A landscape with many valleys, sampled at points; each row gives a point and its height.
From any point a ball rolls to the lowest of the 4 points nearest to it. It stops when none of these is lower. Distance is the straight distance between rows; heights are no part of it.
k657 height 7.21: [128 155 131 113  84 168 124  61 137 145 189 151  96 162 119 135 169 131
 147 183 194  93  85 114 138 100]
k47 height 2.83: [166 118 113  66  44 154 137  97 156 135 155 113 143 129 156 159 157 132
 139 122 192 149  98  95 133 137]
k11 height 4.15: [119 140 107  80 132 137 132 139 121 152 115 101 145 109 126 126 106 129
  98 130 109 150  97 134 120 113]
k276 height 1.15: [110 127 133 135 163 116 109 161 118 120  46 132 115 131 110 158 123  99
 115 134 133 129 125 145 104 142]
k848 height 1.64: [172  80 136 137 134 111 123 137  89 146 162 123 149 117 134  72  74 144
 121 119  48  84 153 124  99 161]
k934 height 1.92: [172  82 105 156 144  93 138 153 121 151  98 133 141 142 167  83  82 155
  90 133  52 111 152 129 108 159]
k349 height 2.78: [120 147 159 116 106 135 120 103 129 165 169 159 108 131  82 123 127  90
 172 178 137 102 118 104 152 129]
k468 height 2.75: [145  59  95 117 145  92 130 128  76 114 129  67 117 112 140  89 117 182
 110  95  91 137 188 156 136 155]
k470 height 2.74: [110 175 124 163  47 157 140 149 168 105 153 123 151 145 129 163 209 106
 121  80 141 122 147 126 133  83]
k417 height 5.22: [141 138 156 148  70 111 174 129 186 131 195 158 124 137 145 138 188 121
 132 115 166 167 116 150  74 155]
k503 height 5.31: [146 149 140 114 100 132 152 150 174 122 160 132 120 161 141 143 192 133
 141 130 169 148  90 145 106 133]
k424 height 2.95: [115 178 136 137 155 155 104 123 121 136 179 176 126 113 135  79 122 109
 152 130 123  96  93 132 142 120]
k583 height 2.19: [139 157 175 131  32 155 116 135 137 140 108 135 139 178 126 153 188 131
 123 129 194 132 152  96 154 120]
k949 height 1.80: [138 104 179 149 147 168 108  93  94 150 192 148 128 134 113  82  92 142
 159 109  91  88 151  91 147  97]
k715 height 4.16: [112 152 125  93 149 156 104 120 143 140 145 112 136 144 143 100 142 153
 135 148 146 164 110 100 173 124]
k386 height 3.28: [130 169 105 149 155 103 114 100 146 138 130 153 112 105 174 103  98 118
 118 123 126 172 133 147 150 137]
k941 height 3.82: [131 119 116 111 155 110 123 144 165 127 125 150 108 141 118 132 152  97
 152 157 169 142 125 149 124 144]
k343 height 2.58: [145 193 130 144 104 125 133 149 141 117 117 119 164 130 163 117 152 140
 111 124 145 171  89 133 114 120]
k885 height 2.57: [132 116  95 119 112 124 135 129 127  74 105 111 120 123 123 167 142 123
 126 155 149 144 123 143  77 141]
k146 height 0.69: [129 141 130 165 190 119 154 159 131 140  81 172 144 101 119 116 132 138
 121 118  74 116 131 112  91 147]
k604 height 1.35: [111 174 139 131 137 163 118 147 160 180 114 185 145 119 167 114 101 108
  95 107 131 117  95 119 105 126]
k33 height 1.86: [ 91 102 105 105 145 104 107 101  96  95 108 130 122 124 115 125  83 122
 120 114  48 130 163 129 118 119]
k579 height 4.50: [141 148 111 121  65 124  76  85 122 171 157 153 147 125 148 100  88 156
 161 138 158 139 106 112 155  73]
k279 height 1.30: [111 132 134 143 179 110 157 160 123 125  91 166  99 118  84 121 133 126
 106 120 128 114 124 164 133 110]
k461 height 3.09: [134 127 137 110 127 134 114 137 128 160 146 135 119 135 108 128 104 117
 179 173 125  52 125 147 136  89]
k240 height 1.29: [119 125 130 151 182   4 147 153 149 138  76 146  87 134 142 153  99 111
 114 161 100  99 167 168  79 125]
k515 height 6.33: [142 116 144 168  64 117 169 153 176 116 148 141 140 126 132 167 180 131
 131 106 155 136 138 190 105 166]
k64 height 2.24: [107  90 123 138 117 140 144 127  65 105 107 120 157 107 115 111 120 165
  88  96  70 116 150 108 143 153]
k211 height 0.12: [127 118 160  77 158  90 164 125 176 151 198 160  73 137  82 146 123  86
 150 190 152  92 108 162 163 132]
k259 height 1.79: [ 96  89  92 112 177 142 131 120 107  78  75 120 134 123  92 140 139 136
 136 129 144 140 138 133 145 130]
k82 height 0.20: [166 153 157 122  24 157 125 163 141 121 184 123 138 191 153 140 172 119
 122 107 172 149 157 124 113 133]
k918 height 0.90: [139 123 148 120 135 156 106 132  74 153 173  99 123 106 100  94  97 116
 145 105  66 110 117 115 128 151]
k518 height 3.78: [131 148  65  67 102 131 120 121 105 149 133 136 154 142 130 139 125 105
 131 166 150 143 106 155 137 153]
k662 height 1.71: [144 163 139 161 119 150 125 124 127 120  77 136 143  76 155 129 140 125
 115 115 165 140 130 104 128 125]
k447 height 4.54: [156 135  96  89  87 136  97  95  82 156 125 108 119 106 112 167 141  82
 122 176 179 123 144 110 179 117]
k632 height 5.10: [116 165 167 162  95 144  95 119 187 176 168 177 118 151 150 123 128 166
 104 150 159 124  74 103 136  93]
k75 height 4.40: [112 132 133 149  64 177 141 129 178  87 180 106 126 166 146 176 219 144
 154 106 111 125 160 103 136 150]
k959 height 5.09: [146 142 152 140  83 173  76 103 106 133 115 136 149 164 135 108 140 116
 147 171 175 132  99  82 172 102]
k200 height 2.06: [138 136 177 128  37 116 116 131 157 167 136 109 163 148 144 160 145 120
 103 127 180 160 116  96 143  94]
k696 height 0.88: [136  78 133 165 203  80 159 126 144 127 102 130  79 113 146 104  43 166
 138 165  97  79 171 182  85  97]
k366 height 1.55: [124  73 110 130 161  78 114 166 122 120 119 138 111  82 130 119  45 119
 111 147  71  78 151 153 113 142]
k457 height 3.32: [153 144 138  77  73 149 132 138 131 180 155 125 131 136 137 169 148 111
 126 156 160 130 130 110 126 181]
k660 height 4.26: [141 120  99  83  97 132 121  82 126 134 154 116 112 167 102 139 148 131
 144 181 178 166 119 107 153 146]
k365 height 3.07: [123  74  98 106 147 118 126  95 109  99 121 104 105 132  90 141 176  95
 163 181 141 149 141 133 160 100]
k670 height 3.58: [129 171 132 111 158 107 160 166 166 166 148 147 128 106 153 139  97 123
 129 172 163 139  83 149 146 153]
k199 height 2.35: [140 106 124 126 123 129  82 117 100 129 115 118 152 123 141  92  82 159
  88 120  90 110 149 147 127 152]
k669 height 4.24: [163 149 114 103 167  91 143 124 156 146 180 132 135 115 159  83  88 153
 102 156  89 115 117 146 113 142]
k330 height 1.63: [105 165 122 148 147 105 163 176 143  77  93 124 140 112 152 159 132 111
 130 102 140 160 119 148  90 151]
k334 height 1.00: [105 154 123 172 181  94 150 159 143 102  79 161 129 124 157 132 136 102
  92 131  96 135 135 137  93 108]
k555 height 2.41: [146 175 131 156 173 188 151 143 148 134 135 145 145 152 153 128 155 146
 122 127 111 121  70 130 129 150]
k723 height 1.81: [140  87 139 123 156 143 141 148 121 124 176 126 115  88 118  78  87 141
 150  76 100  65 138 110 133 120]
k571 height 4.10: [ 97 105 173 117 161 180 109  99 148 122 101 125 100 147  93 143 106 107
 170 131 145 114 132 123 179 112]
k851 height 2.70: [156 172 134 106  51 144 146 152 194  93 178  73 166 136 159 129 206 138
 156 115 183 159 111 111 124 139]
k871 height 1.76: [139  58 137 138 142 121 136 164 101 125  91 129 139 113 110 122  90 123
  73  89  75  82 149 136 103 143]
k465 height 2.11: [129 123  84  95 106 156  89 113  96 151 160 121 132 110  88 116 108 121
 127 133  89 109 129 112 152 102]
k56 height 1.28: [135 131 143 133 115 147 121 164  99  92  49 126 138 135 114 175 158 102
 121  96 139 132 144 106 118 110]
k74 height 2.47: [ 96  62 114 131 155 166 134 114  89 133 102 125 112  80  89 116  65 123
 141  87  80 108 194 135 130 133]
k495 height 1.59: [ 98 108 116 174 127 111 138 150 105  99  39  73 140 108 112 148 141 134
 136  99 133 187 125 136 103 114]
k645 height 2.46: [108  89  78 129 135 119 112 113  74  94 139 111 149 109 134 115 120 162
  94 108  56 159 155 132 132 132]
k321 height 1.98: [134 148 123 149 156 107 156 159 119  78  81 102 144 126 181 148 162 144
  97 110 126 222 124 140  94 148]
k711 height 0.95: [107  83  76 129 143 125 143  91 111 115 143 116  85 129 104  84 112 127
 131 117  60 127 171 142 141 107]
k5 height 1.51: [ 87  96  96 128 126 127 150 147  86 104   9 141 125 106 129 152 130 148
 113  93 118 149 147 136 151  92]
k688 height 2.96: [133 133  89 105 146  97  90  87  65 119 151 100 120 145 155  76 104 141
 123 144  88 129 135  98 125 166]
k628 height 2.20: [117 182 135 138 156 112 125 136 162 159 122 154 139 105 149 151 135 106
 105 150 158 162 116 160  94 159]
k523 height 6.60: [141 176 226 151 122  95 175 143 170 102 173 128 119 123 130 167 198 117
 128  89 167 119 109 164  70 152]
k71 height 4.20: [ 98 174 107 111 119 156  84 123  92 147 113 122 189 119 130 142 131 123
 135 120 141 153  92 127 137 121]
k727 height 5.21: [170 119 125 109 147 144  98 111 145 128 168 109  97 137 105 136 140 112
 184 151 177 107 134 147 164 142]
k726 height 5.23: [119 140 169 128 170 115 153 138 174 131 142 144 110 140 118 165 166 123
 144 162 173  84 106 166  98 160]
k801 height 3.08: [116  84 115 145 152  55 128  95  89  90  49  85 105 139 162 150  75 152
 137 129 102 156 134 163 111 111]
k605 height 1.68: [118 130 157 135  19 169 115 152 151 125 139 125 180 131 142 171 175 114
  98 122 159 145 160 122 115 133]
k982 height 2.49: [110  92  86 154 163 106 136 116 137 121  93 108 116 122 144 111 101 138
 158  96  99 147 141 136 142 153]
k237 height 4.46: [111 157 102 113 142 106 117  94 108 108  75 109 143 106 134 142 136 104
  57 133 109 138 131 137 134 139]
k877 height 0.65: [148 168 204 119  55 111 172 137 168 157 174 116 150 154 135 174 168 143
 114  83 194 148 104 108 107 135]
k185 height 1.65: [ 93  96 103 111 142  98 160 104 100 135 139 137  96 141  94 116  81 102
 125 125 112 110 169 149 132  85]
k809 height 1.04: [134 181 152 163 136 129 149 152 147 175 118 135 152  92 170 123 107 111
  73 151  95 106 139  99 102 150]
k738 height 2.94: [162 169 203 167  42 159 106 150 147  89 120 136 147 161 131 131 168 152
 147 121 204 154 116  94 122 104]
k165 height 2.82: [ 86 121  99 135 167  97 150 137  91  88  71 125 125 153 173 103 118 172
 124  87  84 150 137 140 135 128]
k695 height 1.83: [129 129 124 159 201 133 161 142 138 112 119 150  87 132 100 105 146 142
 133 128 126 102 106 140 138 143]
k132 height 2.80: [113  92 102 170 195 111 129 122 141  84 111 130 108 150 166  90 104 129
 111  96 121 167 156 138 104 160]
k409 height 2.07: [131  90 181 159 165 155 132 172  95 137 133 142 155 108 123 114 101 123
 117  64  64  82 146 119 123 153]
k15 height 4.37: [152 130 139 129 160 149 137 104 131 165 162 141 120 140  86 140 136  94
 159 143 174 116  67 113 138  99]
k691 height 2.43: [120  38 158  95 166  96 107 118  95 130 168  83 132 105  72  98  85 143
 158  89  90  98 165 112 112 127]
k703 height 3.18: [ 90  85  92 122 148 132 103  96  76 129 135  96 109  79  52 110 118 130
 150 120  82  93 160  90 186  90]
k917 height 3.64: [138 148  78  87 126 123 106  91 141 180 170 143 122 146 114 123  83 140
 163 133 132 120 106 103 148 116]
k17 height 1.84: [124  88  57 112 166  91 133 110 123  74 136  79  81 136 128 134  98 160
 132 131  91 160 146 150 150 112]
k712 height 5.54: [133 182 171 162 114 164 112 122 151 156 108 156 151 141 111 107 129 149
 134 139 183 132  70  95 142  83]
k481 height 5.75: [160 128 142 109 106 187 100 100 124 115 134 135 122 145 119 158 167 100
 169 158 158 121 121  83 154 103]
k441 height 3.29: [101 143 117 114 169 166 113 122 131 136 112 108 134 126  98 114 120 136
 130 136 121 112 104  95 160 109]

Where does a ball stop that starts at each point below?
k5 | k146
k662 | k146
k365 | k146

Call two points neighbours if one is among the 4 nearest of the other. Go from one point of each pair to the other, from neighbour to neighbour, staying as low as possible. Name the highest point that can't be avoided.
k696 and k711 | k185
k918 and k349 | k424
k696 and k146 | k240
